Each row is a point on a landscape with many valleys, with its height.
From any point a ball rolls to the lowest of the 5 points nearest to it. It stops when none of these is lower. Distance is the straight distance between rows; heights are no part of it.
viza: [ 22 -21 -33 -15 -23  -6  34 -26   2 -35]  (h 2.54)
depal: [-27   4  27  10 -11 -30   5 -14  30 -16]  (h 4.45)
venun: [-10  23  10  35  19   2 -24  29 -13  17]  (h 2.93)
burad: [ 6 -8 -8  0 12 21 -2  0 -9 20]  (h 2.82)
fam: [ -4  10  35 -41 -56 -35  12 -29  38 -53]  (h 6.55)
muba: [-23  24  15  45  12  -6 -21  23  -3   3]  (h 0.48)
ridub: [ 26  -7 -17 -18  18  38 -20  17 -16  26]  (h 7.01)
big: [ 12  19   4  14  19  20 -37  42 -27  27]  (h 3.81)
vanid: [-17  -3  14  -6 -13 -25  16 -23  22 -11]  (h 5.00)
kon: [ -5  -6   7 -19 -30 -30  27 -32  25 -33]  (h 1.26)
rem: [ -7   1  19 -27 -40 -36  19 -32  34 -41]  (h 1.60)
Daz: [-12  21  10  26  20   4 -21  31 -11  18]  (h 1.04)
Sig: [-17  -1  12  11   1 -15  10 -11  10   1]  (h 5.65)
dunib: [ 3  0 -5 10 17 13 -7  3 -7 22]  (h 1.33)
getir: [-25   5  35  -8 -26 -37  10 -28  38 -26]  (h 4.34)
valu: [-25   2  18  11  -1 -20  11  -9  20  -4]  (h 5.11)
dezen: [ 26  14  -5 -14  20  30 -50  48 -34  31]  (h 4.37)
Mopa: [ 22 -24 -32 -16  -1  16  20 -20  -5  -4]  (h 1.00)
boz: [  2  -9  -3 -22 -39 -28  34 -33  21 -44]  (h 1.36)
leku: [  5   5  -5   5  17  17 -14  17 -16  22]  (h 1.32)
biz: [ 11 -14 -23 -16 -15 -10  31 -27   3 -22]  (h 1.11)
seg: [ -9  -7   3  -3  -6 -11  20 -22  11  -7]  (h 3.84)
rivo: [ 14  12  -5   0  17  24 -40  43 -29  28]  (h 3.72)
musez: [  2 -14 -14  -8  -7  -1  26 -26   8 -10]  (h 0.96)
gura: [ -5   8   6  19  15   8 -15  19 -13  22]  (h 0.52)
dobus: [  4 -15 -13 -15 -18 -14  27 -25   9 -24]  (h 0.64)
nute: [-10  -2   7  10   9  -3  10  -6   2   9]  (h 0.11)
Pep: [  9 -15 -14  -6   8  19   6  -5  -4   7]  (h 1.10)
Mufav: [ 24   1  -9 -18  21  36 -40  41 -23  28]  (h 5.30)
pasal: [-22   0  30  -6 -20 -29  16 -22  28 -24]  (h 5.07)
vekim: [ 18 -18 -19  -5  11  28   7  -2 -11  13]  (h 1.42)
vav: [ 17   1 -10  -7  22  30 -23  29 -22  29]  (h 5.39)
rap: [ -5 -13  -2 -10  -7  -8  22 -23   9 -11]  (h 2.17)
kamup: [ 11 -19 -17 -11  -5   5  22 -21   1  -6]  (h 0.56)
sidep: [-16   2  16  21   9 -12  -2   2   6   9]  (h 3.06)
bugo: [-29  10  26  26   6 -19  -2   3  16  -3]  (h 4.07)
tuzuz: [ 25  13  -4  -6  20  28 -52  49 -32  28]  (h 4.05)
Nevam: [  8   5  -6  -3  16  24 -28  27 -25  26]  (h 2.69)
sabo: [  7  20   6  19  20  17 -37  43 -30  23]  (h 3.82)
pazup: [-12   3   6  21  15   2  -3   1  -2  13]  (h 1.29)
ved: [ 15 -19 -25 -14   2  16  17 -14  -6  -2]  (h 0.68)
negut: [ -2  -9  -7   3   4   5  10 -13  -3   7]  (h 0.57)
nagot: [ -7  18   7  24  21  10 -22  25 -14  18]  (h 0.37)
bam: [  2   2   6 -32 -53 -31  26 -28  28 -53]  (h 1.45)
nosot: [-28  28  21  51  10 -13 -24  27   3  -4]  (h 2.56)
gogo: [ -2  10  -2  11  24  15 -20  28 -15  26]  (h 0.55)
Boru: [ 19 -23 -32  -9  -9   7  26 -25   0 -18]  (h 1.43)
gide: [ 13  -8 -22 -28 -42 -24  31 -32  12 -45]  (h 2.47)
povor: [ -9   7   6  15  18   3 -11  15  -5  18]  (h 0.63)
Davep: [  1 -13 -11  -5  -1   4  17 -16  -1   1]  (h 1.97)

Where does a ball stop that starts at each point below?
dunib: nagot
Pep: nute
big: nagot
boz: kamup
gide: kamup
vav: nagot
